Each scene shows the same named points in several views. A view is turned or mirrored, and shifted as a whole, has a little noise and may leave points out.
(in the rows, 128 means zero)

Scene 1
View 1
<288>: [127,124,110,98,145,80,152,105,116,108,124,125,104,124,149,151,132,187,72,84,195,172,134,152,147,117,122,110,113,96,114,118,148,113,143,151,122,110,127,109,136,105,100,135,108]
<228>: [123,147,173,160,118,120,94,144,116,130,131,116,136,154,121,135,141,101,146,142,108,132,170,125,135,132,103,150,117,116,101,131,94,125,114,164,125,122,123,177,125,106,169,117,149]
<268>: [129,124,123,99,147,78,138,112,115,112,129,126,109,128,131,145,124,182,91,94,180,165,137,147,138,111,123,117,118,108,122,115,141,118,141,148,126,114,115,128,135,107,114,131,103]
<21>: [132,126,124,99,143,79,134,115,111,117,129,124,112,128,126,147,120,179,97,99,176,160,137,150,142,111,127,117,121,107,122,112,139,120,140,149,130,118,113,132,132,106,117,132,105]
<109>: [121,135,177,144,132,106,94,138,119,123,131,114,131,145,112,128,132,120,140,138,115,133,158,126,122,114,100,147,115,128,121,123,95,126,114,157,120,119,107,179,133,108,166,122,133]
<66>: [130,133,134,109,141,86,122,122,111,123,132,125,116,133,114,146,117,167,113,110,156,152,141,146,138,115,125,123,123,111,121,111,130,124,140,151,132,124,110,146,130,106,131,127,109]
<165>: [130,143,156,133,127,103,101,138,109,135,137,123,128,143,109,141,120,128,142,133,122,137,156,138,137,123,118,140,126,116,115,118,112,129,129,160,134,130,111,175,123,103,157,120,129]
<141>: [129,148,100,124,109,112,154,117,107,128,124,130,114,139,166,173,143,141,90,93,174,163,158,153,184,155,128,123,122,64,71,127,147,111,142,170,138,119,159,108,118,95,111,127,145]
<80>: [129,121,144,100,157,77,117,120,114,116,135,120,112,126,106,130,113,180,110,112,161,151,134,142,118,93,121,121,119,131,142,109,126,126,136,142,123,120,93,152,138,111,132,129,95]
<234>: [127,156,155,155,107,124,100,144,106,140,133,124,138,156,124,152,134,96,152,141,106,131,172,135,158,149,117,149,128,97,85,129,104,128,124,173,139,130,134,173,112,98,169,114,157]
<57>: [123,130,162,126,141,94,107,128,119,119,131,116,122,139,114,128,127,147,123,124,137,146,149,131,119,106,106,135,115,127,127,119,110,124,123,149,121,116,105,163,137,112,149,126,119]
<91>: [114,127,132,129,134,101,144,110,127,103,115,117,107,136,166,143,161,152,78,96,179,166,149,137,139,122,101,124,99,99,101,133,127,108,123,156,111,101,140,115,142,107,114,133,132]
<56>: [139,129,103,84,144,74,145,112,102,123,135,131,106,124,125,162,108,194,91,90,188,166,132,160,155,118,141,108,130,95,116,106,156,123,158,150,138,124,115,122,124,102,107,131,98]
<127>: [128,138,130,119,128,96,127,123,109,126,131,127,118,138,129,151,126,152,112,111,154,153,149,146,148,126,123,127,123,99,106,118,130,120,137,159,133,123,124,143,125,101,133,123,124]
<195>: [126,136,122,114,134,92,137,117,113,117,125,124,112,134,143,150,135,162,93,100,171,160,145,147,150,124,120,121,114,96,103,121,134,117,136,156,128,116,131,128,131,103,119,128,121]
<119>: [133,145,142,129,122,103,107,136,103,139,137,127,129,144,111,151,116,131,141,129,128,141,156,143,149,132,123,136,130,106,104,116,119,127,136,163,140,134,119,166,117,101,153,117,130]
<151>: [127,137,143,124,131,97,115,128,111,126,133,123,121,139,122,147,124,144,122,120,143,147,151,142,143,122,120,131,122,110,110,117,122,122,131,156,131,123,116,153,127,105,142,122,125]
<83>: [115,134,135,138,125,109,139,118,125,106,115,117,114,141,164,144,164,138,88,102,166,160,155,134,146,130,100,131,101,94,93,135,121,109,120,161,115,102,144,122,137,104,123,130,140]
<163>: [112,115,162,122,156,84,123,115,133,96,122,111,109,130,135,118,149,166,90,106,168,156,140,128,105,92,95,127,96,132,138,124,114,115,118,140,102,99,106,141,155,117,129,135,108]
View 2
<91>: [147,137,127,112,133,112,117,117,143,146,123,168,125,102,129,114,143,107,114,142,119,97,136,114,137,130,118,167,102,137,118,124,126,112,126,123,136,126,111,126,111,126,143,128,146]
<195>: [152,116,126,126,120,133,136,120,139,143,130,149,129,97,131,125,136,118,120,133,120,120,122,110,129,133,119,154,111,140,116,137,120,120,121,118,119,119,117,137,109,124,133,134,126]
<56>: [175,95,114,142,107,152,144,141,128,138,153,159,141,83,138,142,135,134,114,116,121,145,111,105,120,125,109,151,106,133,115,150,136,118,110,101,99,113,118,165,132,132,120,141,104]
<127>: [140,115,130,134,121,143,142,113,142,132,127,125,126,105,127,129,123,118,123,134,131,128,118,116,134,147,126,148,120,151,116,142,114,124,126,121,117,121,115,141,99,122,126,133,125]
<288>: [175,112,113,125,116,127,127,136,132,149,142,184,137,85,137,128,146,124,114,124,112,119,123,102,125,118,108,160,98,128,116,138,134,112,113,106,115,118,118,146,131,132,133,138,120]
<228>: [100,136,150,133,137,144,151,79,155,114,105,72,114,132,113,113,99,103,131,153,149,120,125,136,152,178,150,145,139,177,119,135,93,130,148,144,133,132,102,117,63,110,129,122,150]
<119>: [119,114,137,143,120,157,156,96,145,117,120,85,127,117,120,131,107,117,130,138,143,140,116,127,138,165,138,143,133,166,115,147,105,129,137,128,115,123,110,138,84,116,118,130,129]
<109>: [99,147,144,134,144,148,136,97,148,102,116,83,124,134,114,108,98,109,121,147,168,118,126,145,160,172,147,157,130,178,112,130,116,116,152,131,134,139,92,135,83,115,124,116,158]
<163>: [135,155,120,119,147,128,105,134,136,115,137,157,132,113,125,100,128,113,101,136,157,94,133,135,157,137,125,178,100,155,111,120,150,97,140,106,140,137,94,147,131,131,130,118,160]
<66>: [140,118,125,138,124,152,139,126,135,120,137,126,134,105,127,127,119,124,117,128,143,135,117,123,139,147,127,153,116,153,114,143,127,116,129,111,114,123,108,153,114,125,119,131,129]
<57>: [119,141,129,134,139,148,129,117,141,106,130,110,131,120,121,111,109,117,115,136,161,121,124,138,154,158,137,162,121,167,111,133,130,111,143,118,129,134,96,146,106,122,120,120,150]
<268>: [160,117,116,131,123,140,130,136,133,133,142,160,137,93,133,128,132,126,109,123,129,125,120,115,133,126,114,160,104,141,114,138,137,110,121,105,115,121,111,155,130,131,124,134,125]
<80>: [140,128,114,140,130,159,126,141,129,103,148,134,142,106,127,122,116,130,104,119,163,132,115,135,149,140,125,165,110,157,107,139,149,103,136,97,117,129,97,170,135,131,111,125,135]
<234>: [102,123,154,136,128,144,164,69,159,124,100,64,113,132,116,122,104,102,140,155,137,129,123,130,141,181,151,136,147,173,122,143,81,141,143,147,125,126,111,113,52,106,128,127,139]
<83>: [143,134,133,113,132,109,127,103,149,153,115,157,120,106,124,113,144,103,121,149,112,97,135,109,133,138,122,159,112,140,121,126,110,121,125,133,136,125,115,113,93,120,150,132,145]
<151>: [129,121,131,135,127,147,144,109,144,122,126,110,128,113,123,124,116,116,122,137,140,130,120,125,138,155,132,153,124,158,116,140,116,121,134,121,120,125,108,141,96,121,126,128,134]
<21>: [160,110,116,138,117,150,136,138,131,128,147,150,141,93,134,131,130,129,112,119,134,136,114,114,132,133,116,157,107,142,113,144,137,112,123,103,107,121,111,161,129,131,118,135,118]
View 3
<119>: [129,142,123,130,127,129,123,143,140,128,130,151,107,124,120,119,109,153,125,113,166,128,113,108,143,95,132,160,130,135,152,110,120,120,157,155,123,143,87,133,123,145,124,172,132]
<268>: [148,125,134,142,147,103,142,149,92,135,122,126,99,120,130,85,148,156,126,124,110,135,99,113,124,137,117,128,137,142,124,143,99,125,110,144,96,111,102,135,148,108,143,151,142]
<57>: [114,150,137,147,125,131,126,153,132,123,125,130,95,130,110,132,128,143,124,97,147,135,124,134,138,124,153,152,143,143,147,123,112,132,136,135,121,137,103,148,131,161,143,136,129]
<21>: [143,129,135,142,147,108,139,151,100,132,125,127,99,122,126,93,148,156,127,121,118,134,103,117,124,135,122,131,141,144,129,137,99,127,118,141,101,115,101,135,147,117,142,150,141]
<288>: [143,121,128,148,139,105,138,144,83,133,115,122,107,115,128,76,155,154,127,131,97,139,93,113,124,141,111,122,134,146,114,154,102,122,90,148,89,101,112,136,146,96,151,147,148]
<228>: [103,155,109,140,99,153,105,133,159,117,121,151,120,125,109,137,92,144,120,106,178,132,123,120,161,88,151,173,129,138,151,109,136,116,153,160,136,150,99,139,109,168,131,158,130]
<56>: [165,120,137,134,162,91,147,152,87,143,128,131,96,116,137,76,153,160,127,133,109,130,90,106,119,131,105,124,138,140,125,139,92,124,122,145,89,110,93,128,157,96,134,162,143]
<195>: [133,128,119,144,126,117,128,140,107,128,117,133,112,118,123,90,133,155,124,126,118,138,99,112,137,125,120,138,130,142,124,142,111,117,108,154,102,114,106,134,136,114,143,151,143]
<66>: [139,136,136,139,143,114,136,150,115,131,128,133,97,124,124,105,135,155,128,114,133,130,110,119,130,125,128,140,140,141,139,127,103,126,134,143,108,127,97,137,140,132,137,153,137]
<163>: [108,144,139,166,124,129,133,153,112,122,115,108,94,129,106,118,150,140,120,98,117,137,122,147,134,155,158,135,150,150,128,148,105,132,96,127,111,117,122,158,139,151,167,107,134]
<83>: [108,132,103,155,94,138,114,127,117,115,101,132,127,115,113,94,124,149,121,126,120,146,103,116,153,121,130,144,125,147,117,149,128,109,88,163,108,110,121,138,121,122,156,140,146]
<109>: [103,159,127,147,110,146,115,147,153,117,126,138,102,131,106,144,109,144,120,93,171,131,132,135,152,108,163,164,140,140,153,112,124,127,149,142,135,149,100,148,119,179,140,138,127]
<91>: [113,129,109,158,105,128,120,130,106,119,102,123,123,116,115,88,135,146,121,125,107,147,101,121,143,134,128,138,128,149,111,156,121,114,79,156,103,106,124,141,130,116,158,131,147]
<127>: [132,135,122,136,128,122,126,143,117,128,123,139,108,118,122,101,125,154,124,121,136,133,104,110,139,113,123,147,134,139,135,128,115,119,128,154,110,126,100,132,133,126,136,160,140]
<165>: [121,149,127,136,123,134,123,145,143,124,128,145,103,127,116,131,108,149,123,106,170,128,120,121,148,101,143,161,137,137,153,108,120,125,159,149,128,145,92,137,126,160,128,160,129]
<80>: [139,139,151,144,154,109,146,162,110,135,133,118,80,129,120,117,151,150,126,102,131,126,119,134,120,143,142,134,154,142,142,129,91,138,133,125,110,129,97,146,150,143,144,136,132]
<141>: [135,118,95,135,106,121,114,121,107,126,108,150,139,107,132,63,118,159,124,152,117,142,80,86,148,97,96,143,110,140,114,144,130,99,100,183,96,106,104,116,124,89,132,179,154]
<234>: [109,149,101,131,96,151,101,129,161,116,124,162,125,122,116,127,83,150,123,115,182,132,118,106,164,74,140,175,123,134,151,107,142,109,157,171,136,149,92,129,107,159,122,175,134]
View 4
<165>: [165,117,137,135,122,120,130,140,136,131,117,129,158,140,135,120,136,136,130,131,106,135,101,129,117,108,160,153,150,162,100,133,127,125,132,116,125,134,147,152,153,102,125,126,134]
<119>: [160,125,136,126,127,121,130,142,131,123,118,129,147,143,133,127,125,133,123,127,117,132,103,127,124,103,158,154,144,162,109,128,131,130,143,125,129,133,140,147,156,107,126,128,144]
<66>: [142,120,157,115,108,137,124,132,122,141,129,146,131,117,120,145,118,137,123,125,122,131,132,109,122,122,129,148,144,146,111,144,128,135,137,123,118,125,128,132,150,126,127,116,124]
<268>: [132,122,166,104,101,149,130,125,113,146,133,154,108,108,111,160,113,133,122,115,126,129,151,97,127,134,107,132,140,131,124,148,123,145,136,124,108,122,116,125,146,141,121,111,115]
<21>: [134,123,163,106,104,147,126,128,113,144,134,154,114,110,112,156,110,133,120,117,127,131,146,99,128,128,114,139,139,137,120,145,126,143,139,125,111,123,117,126,146,138,122,115,119]
<56>: [123,131,166,93,108,155,121,129,106,141,140,160,99,104,99,163,89,132,105,111,145,129,153,91,137,125,110,147,131,134,124,146,130,148,158,138,120,115,108,114,152,145,133,115,128]
<141>: [142,149,141,91,136,144,162,140,106,104,114,118,99,162,115,172,108,109,115,97,155,107,132,98,148,107,121,105,127,123,160,107,120,157,164,138,117,145,104,133,147,144,103,130,163]
<109>: [171,107,140,144,116,114,136,137,141,134,112,122,166,142,147,117,158,139,147,137,89,136,102,136,103,113,157,139,160,161,96,136,123,119,110,105,112,139,153,160,147,98,113,122,121]
<80>: [140,107,167,120,96,141,114,123,124,159,138,161,133,93,118,141,122,144,128,129,106,143,142,109,113,133,123,154,150,148,98,160,127,131,121,114,111,118,132,131,148,126,128,109,101]
<163>: [147,101,171,124,87,138,137,120,125,155,126,144,128,108,131,153,153,138,150,126,93,133,152,105,105,144,104,112,161,130,112,159,115,131,96,98,85,133,129,145,132,133,102,104,90]
<228>: [179,118,127,140,131,110,146,145,136,114,104,108,165,166,148,120,153,129,141,130,100,129,89,137,113,102,169,136,154,162,110,118,122,123,126,111,119,147,151,164,148,97,110,130,144]
<83>: [155,125,150,111,117,135,162,132,115,118,111,119,115,151,132,166,146,118,142,109,121,114,138,106,126,124,115,93,148,121,145,123,111,143,125,114,94,149,120,148,138,138,90,118,132]
<91>: [144,123,158,106,108,143,159,126,112,126,118,127,107,138,126,171,139,120,141,109,120,118,148,98,125,130,103,92,145,117,145,132,113,145,121,114,91,144,114,142,135,147,91,114,123]
<127>: [149,126,148,115,118,135,136,135,120,128,122,137,126,134,122,148,121,130,122,118,127,127,126,111,127,116,132,135,141,143,119,131,126,139,141,125,117,133,127,136,149,126,118,121,136]
<151>: [154,121,146,122,116,131,134,135,126,130,120,134,139,131,128,137,129,132,127,123,117,130,119,117,121,116,141,141,146,147,112,134,126,132,135,122,118,134,133,142,149,119,121,122,132]
View 5
<91>: [154,109,134,182,138,103,135,137,145,129,104,107,114,115,145,136,139,93,130,144,106,130,142,119,142,134,130,154,137,160,139,127,124,137,125,112,115,132,113,159,130,107,126,143,103]
<268>: [148,96,130,159,120,106,132,137,132,135,89,133,123,122,154,140,123,113,149,152,128,107,146,151,123,143,104,150,126,156,111,120,112,126,119,122,129,129,133,161,133,135,145,154,110]
<57>: [117,123,137,151,100,122,134,135,114,153,133,132,131,136,121,131,148,101,134,137,139,94,157,142,147,155,123,128,129,155,124,129,139,119,115,124,162,94,121,188,128,135,118,124,126]
<66>: [129,103,130,153,113,120,127,139,125,144,109,144,133,135,145,130,132,113,149,142,132,99,156,156,134,154,112,129,130,153,115,132,123,123,118,126,147,110,137,162,130,136,138,145,122]
<141>: [155,93,124,189,169,126,114,143,168,130,100,138,135,136,184,118,138,101,153,133,81,132,160,128,146,139,138,123,155,149,139,156,114,151,139,111,107,137,143,110,129,88,136,167,112]
<109>: [103,136,143,150,101,135,131,137,109,161,156,133,137,148,109,121,164,93,125,126,138,91,167,135,166,159,139,110,131,152,138,142,150,120,122,127,175,77,120,190,126,127,102,109,140]
<119>: [112,115,131,152,118,144,116,138,127,157,136,155,147,154,146,113,151,105,148,127,127,91,173,150,157,160,130,98,139,145,127,156,134,128,128,127,162,91,143,153,127,120,121,137,136]
<56>: [148,80,121,156,128,112,126,141,141,136,79,155,131,127,173,136,112,122,167,153,126,102,150,168,113,146,95,139,130,151,100,127,101,124,121,126,125,137,152,140,137,138,161,172,110]
<151>: [122,112,132,155,118,126,126,140,125,150,123,143,135,143,142,123,145,104,143,132,125,98,162,146,147,154,125,118,135,150,125,141,132,127,123,124,151,101,134,161,129,126,128,138,128]
<195>: [143,101,129,169,132,116,129,138,141,136,100,132,127,129,155,130,133,105,148,142,114,116,152,140,136,143,120,138,136,153,127,135,118,134,123,118,128,124,132,149,131,118,136,153,115]
<83>: [149,116,135,183,142,112,130,138,145,132,117,111,123,123,145,128,149,91,127,139,99,129,149,114,152,137,140,143,141,157,147,134,129,141,131,110,120,123,114,156,130,99,119,140,111]
<21>: [141,94,128,157,118,112,131,138,131,139,94,140,125,127,153,137,125,114,152,149,128,102,150,156,125,147,103,142,129,153,111,125,114,126,117,124,133,127,138,160,133,135,146,156,113]
<228>: [102,136,139,158,116,146,123,139,122,161,161,140,146,159,125,109,171,90,129,117,123,98,175,128,177,161,153,93,141,147,148,160,155,129,130,122,168,74,126,166,123,107,99,115,142]
<165>: [103,125,135,148,107,144,120,138,119,163,145,153,150,158,132,115,157,101,141,124,135,87,174,147,161,166,136,95,134,146,130,153,144,123,123,128,172,78,139,166,128,123,115,126,142]
<288>: [160,89,126,170,136,100,133,137,145,126,78,128,117,114,164,142,116,111,151,154,112,119,141,145,118,137,106,159,132,159,114,120,105,132,121,116,112,143,132,147,136,125,152,165,99]
<163>: [137,118,139,158,99,96,149,133,116,137,112,105,110,111,113,147,139,98,121,152,137,108,137,130,137,143,114,165,118,165,125,104,132,119,109,119,142,114,104,202,130,139,124,126,108]
<127>: [131,107,130,161,126,126,125,141,134,145,114,143,135,141,153,125,138,106,147,137,120,104,160,147,142,150,123,122,136,151,125,140,124,130,124,121,140,113,136,152,129,120,133,145,122]
<234>: [104,133,136,163,130,155,114,141,131,162,161,150,153,167,140,100,171,89,137,114,114,99,181,129,181,163,157,82,149,145,150,172,152,138,135,122,164,76,135,147,121,98,101,121,146]

Which points are out of place in each view (at most two, in the order of its rows)? Write none if all are in place.
view 1 => <228>
view 2 => <91>, <21>
view 3 => <268>
view 4 => none
view 5 => <165>

Scene 2
View 1
<146>: [121,145,148,124,130,157,114,129,112,141,152,96,128,164,131,130,154,129,124,139,140,110,156,136,164,144,152,120,113,142,147,124,116,113,123,144,94,123,131,102,126,139,126,119,90]
<233>: [126,145,131,126,138,124,113,115,108,136,130,106,119,143,136,121,148,148,132,124,140,121,143,124,158,138,145,120,123,132,127,131,114,122,120,133,94,122,123,110,129,124,135,108,115]
<164>: [133,152,127,125,144,117,113,112,105,138,134,105,120,139,133,120,151,156,133,120,139,125,137,120,155,145,146,116,122,131,129,128,108,121,116,127,86,127,111,119,131,118,145,103,115]
<46>: [155,140,101,117,154,115,77,112,126,138,123,115,141,128,148,101,162,158,164,106,148,142,112,134,147,93,130,128,119,131,110,143,131,112,99,131,109,114,128,120,134,124,150,115,121]
<139>: [88,149,164,133,120,138,149,120,89,131,132,98,98,163,126,141,132,132,97,148,129,87,186,118,171,175,160,115,126,134,139,119,101,135,139,147,83,132,119,96,124,129,116,109,107]
<124>: [120,155,129,129,142,99,123,104,97,132,121,107,108,130,129,122,142,162,126,120,134,117,145,108,158,154,146,112,128,126,124,127,101,133,120,123,79,131,103,120,133,108,146,95,128]
<136>: [143,143,96,122,154,83,94,97,113,134,102,122,122,112,143,103,148,177,158,97,142,140,118,116,145,107,128,124,133,120,100,143,121,130,103,124,99,121,113,127,135,106,156,98,145]
<84>: [129,135,116,123,142,116,98,114,116,137,112,117,123,135,146,111,147,152,148,116,145,124,140,133,154,104,133,128,127,131,108,142,129,122,110,141,111,114,133,108,131,126,136,115,127]
<215>: [144,132,100,120,147,109,81,109,126,137,107,123,132,128,152,102,152,158,165,105,147,134,124,136,148,83,128,133,126,127,100,151,138,121,102,138,118,109,136,112,131,125,144,118,133]
<209>: [134,147,151,122,132,174,105,135,116,143,171,89,137,172,132,129,161,122,124,141,143,118,144,141,164,148,156,117,106,148,157,118,118,99,119,142,90,122,132,107,126,146,130,123,75]
<156>: [116,148,141,127,132,134,122,118,104,135,134,105,115,151,132,128,146,142,121,131,135,110,157,125,163,146,149,118,121,134,134,126,111,124,123,139,89,126,123,107,129,129,130,110,108]
<116>: [128,156,123,126,146,101,119,105,102,135,123,107,112,130,130,118,146,164,129,117,135,124,137,112,151,151,144,112,127,128,123,127,103,131,117,121,81,131,103,124,133,108,149,95,125]
<30>: [102,138,157,128,120,155,127,129,103,137,137,102,115,169,133,134,141,126,114,144,136,97,176,132,170,146,155,122,120,137,142,127,117,125,131,154,98,123,137,94,121,141,116,122,99]
<134>: [103,155,155,131,127,133,141,118,92,135,137,96,104,156,124,137,140,140,104,139,130,100,171,117,166,177,157,112,125,134,142,118,98,130,132,135,78,133,112,107,126,124,127,102,106]
View 2
<164>: [154,144,130,146,137,130,144,119,125,127,117,119,137,140,127,141,134,124,128,132,146,134,133,127,116,113,126,118,122,127,129,106,103,147,144,114,127,126,123,115,99,124,109,123,146]
<215>: [147,134,116,162,141,135,128,148,119,138,145,165,148,131,143,114,128,126,135,111,117,125,126,135,135,134,117,139,96,145,108,91,90,132,134,114,184,126,126,114,134,121,114,109,157]
<233>: [150,132,135,138,139,128,144,118,124,131,115,117,130,135,132,142,132,130,127,130,149,128,137,124,126,113,124,117,120,126,133,109,96,143,130,115,121,116,118,116,107,126,107,123,145]
<146>: [139,125,119,131,118,138,116,103,126,139,104,108,141,127,134,168,130,133,130,151,160,111,158,123,125,120,122,99,109,105,125,107,119,142,116,117,117,111,110,106,104,143,127,123,140]
<139>: [140,109,154,113,138,127,144,97,130,140,94,85,114,122,132,167,133,141,123,146,180,116,157,113,131,101,127,94,130,108,151,123,94,144,102,121,66,93,104,118,109,139,105,128,135]
<209>: [141,135,106,136,104,146,99,95,128,134,101,102,148,132,133,177,129,128,132,164,160,107,163,124,116,119,123,90,104,92,117,101,136,142,125,115,123,117,108,98,92,147,139,125,140]
<136>: [158,148,131,165,154,124,161,150,121,123,141,152,139,142,132,104,132,122,131,103,120,145,110,132,125,120,121,145,118,155,119,98,81,142,154,113,167,133,137,121,118,106,98,114,157]
<124>: [157,139,146,143,148,123,165,121,128,125,114,114,124,141,125,134,134,128,128,123,150,140,126,124,117,105,128,120,136,134,140,110,90,151,144,115,111,122,126,122,101,117,95,122,145]
<46>: [150,149,106,165,133,137,126,139,118,131,139,155,155,139,136,121,128,121,135,120,117,129,126,138,124,132,120,135,99,140,104,91,103,137,148,112,185,133,128,112,117,119,120,110,157]
<116>: [159,146,141,146,146,124,162,123,128,122,116,115,127,143,124,132,136,125,128,122,147,142,124,125,114,106,126,122,134,133,136,108,95,148,150,113,117,126,126,121,97,115,100,121,146]
<30>: [134,109,133,120,125,137,119,102,126,145,103,105,128,118,141,167,129,140,127,148,167,105,164,118,135,116,122,96,109,105,132,113,105,138,99,120,100,98,101,112,118,144,119,122,138]
<156>: [144,127,132,132,132,131,134,111,127,136,110,110,130,131,132,152,130,131,128,141,158,121,146,123,125,112,123,109,117,118,134,111,102,142,121,116,109,110,112,115,109,132,112,122,142]
View 3
<46>: [157,109,142,138,110,130,132,116,156,154,81,102,110,128,135,134,140,158,126,128,145,132,139,83,146,145,110,159,137,112,118,117,130,116,100,182,103,117,132,109,108,136,122,134,89]
<84>: [145,107,132,118,110,132,134,112,135,141,96,126,117,125,145,133,130,145,116,124,139,139,117,83,139,143,106,158,129,126,128,104,121,127,112,173,111,117,134,117,117,145,118,133,125]
<146>: [156,90,104,105,101,139,130,119,125,117,131,141,144,115,124,96,122,146,107,92,123,124,88,79,125,141,105,112,131,167,147,103,117,131,120,143,121,124,149,113,111,137,124,116,152]
<116>: [124,131,125,133,105,126,135,114,138,103,106,142,126,123,143,124,148,166,106,116,133,133,126,103,143,148,114,133,120,139,135,120,122,91,147,150,118,106,139,106,129,115,106,132,146]
<136>: [131,132,147,143,110,125,137,111,154,133,79,119,104,130,152,148,149,163,118,136,146,140,146,98,150,148,115,170,126,106,119,120,129,99,126,180,108,105,129,111,124,123,108,143,110]
<139>: [125,112,100,95,103,136,132,110,104,88,141,177,144,116,146,106,123,141,93,97,117,138,77,90,126,143,108,117,110,177,153,91,108,125,155,130,134,116,146,119,134,141,109,123,201]
<134>: [125,114,103,106,101,134,132,111,115,91,136,169,142,117,142,105,132,150,95,99,121,134,90,96,130,144,110,112,117,171,149,103,113,111,153,132,128,114,147,113,131,129,110,125,184]
<124>: [119,132,124,127,104,127,134,112,134,101,109,150,125,122,149,124,147,160,105,116,134,136,120,103,142,146,115,135,118,140,136,116,122,95,152,150,119,104,138,109,133,119,106,133,156]
<233>: [134,117,121,119,105,131,133,114,131,114,114,143,127,121,142,119,137,152,107,111,132,134,112,91,136,145,108,136,124,145,137,108,120,113,136,152,119,114,142,111,124,132,113,130,152]
<164>: [136,116,122,127,101,130,131,116,139,112,109,135,129,121,137,116,142,160,109,110,133,128,119,95,140,146,112,128,127,145,136,117,123,104,135,152,115,114,140,108,120,122,113,130,140]
<30>: [148,92,102,92,104,140,132,115,110,116,137,159,143,115,134,102,115,134,103,97,120,134,77,77,122,140,102,121,124,170,149,92,110,140,128,141,128,126,148,120,121,151,121,117,174]
<209>: [168,77,95,102,96,142,125,122,126,119,141,133,154,109,108,77,124,152,108,79,119,112,85,79,124,141,103,86,141,179,150,108,118,128,113,136,121,135,157,106,99,131,133,107,145]
View 4
<84>: [129,126,116,125,141,113,142,123,131,131,173,98,124,89,131,128,142,93,140,150,137,137,106,143,131,145,131,157,120,117,108,120,144,133,160,126,124,116,136,103,132,131,122,123,141]
<164>: [150,136,110,130,144,114,127,135,115,161,166,103,125,101,117,118,128,100,123,135,125,152,113,117,115,139,155,155,130,112,125,126,144,125,148,125,108,119,112,113,112,128,125,116,141]
<156>: [139,134,112,137,129,114,142,135,122,168,164,111,136,107,115,122,122,89,126,122,132,145,132,116,116,127,154,142,132,127,120,108,126,129,147,128,110,140,115,103,111,126,122,112,150]
<139>: [114,140,106,147,108,127,154,138,125,191,155,127,155,121,103,124,92,80,114,89,136,139,156,105,123,130,156,122,132,132,118,83,107,115,134,146,100,163,116,90,107,129,134,108,154]
<209>: [157,136,124,138,127,86,143,147,129,163,173,107,140,94,118,120,150,79,143,121,132,147,146,108,101,86,171,131,139,160,122,118,117,158,145,101,113,151,101,106,95,113,98,108,163]
<134>: [135,138,107,143,121,123,142,142,117,191,158,119,146,117,104,119,103,90,109,102,127,147,142,100,113,128,163,132,135,125,126,101,118,118,136,141,96,151,105,102,102,127,130,108,148]
<30>: [122,134,117,140,113,112,159,140,134,170,163,118,150,104,114,126,119,76,132,107,140,136,152,116,118,114,154,126,131,145,112,96,108,135,143,126,112,159,119,89,110,125,117,112,158]
<46>: [149,125,121,119,158,101,131,125,126,117,180,89,109,77,136,123,164,101,150,169,132,142,92,144,124,139,136,169,122,114,113,138,158,142,167,110,129,101,132,114,129,127,112,126,138]
<233>: [138,132,108,132,138,120,137,133,120,162,165,104,129,104,118,121,122,94,125,129,131,146,119,120,121,139,147,148,128,117,121,114,136,123,147,131,110,128,118,107,116,130,128,117,142]
<215>: [134,122,120,118,153,108,140,117,132,114,179,91,114,79,139,128,158,97,151,170,138,135,92,156,135,149,123,166,118,112,104,129,153,137,168,118,132,102,144,107,141,133,119,127,139]
<136>: [147,125,109,115,165,123,121,118,115,123,173,86,104,89,135,122,143,111,134,173,126,148,76,146,131,169,128,178,116,87,116,139,172,122,164,128,122,85,135,121,139,137,133,127,127]
<146>: [143,135,119,135,125,99,147,141,129,166,170,109,141,98,117,123,135,81,136,121,135,143,143,112,111,105,159,134,134,146,117,111,120,145,146,115,113,149,110,102,103,120,108,112,155]
<116>: [148,138,104,129,150,126,122,134,110,166,164,103,122,110,115,118,116,103,113,135,122,155,106,115,118,152,149,159,129,100,128,124,148,115,148,134,104,114,111,118,116,132,134,116,135]
<124>: [140,138,103,131,142,130,125,135,111,171,161,105,127,113,112,120,111,104,110,130,122,156,112,116,118,154,149,155,131,98,126,118,147,112,142,141,104,121,112,115,116,132,139,116,136]

Which points are out of place in each view (at most two, in the order of its rows)? Write none if all are in place.
view 1 => <233>
view 2 => none
view 3 => <46>, <209>
view 4 => <139>, <136>
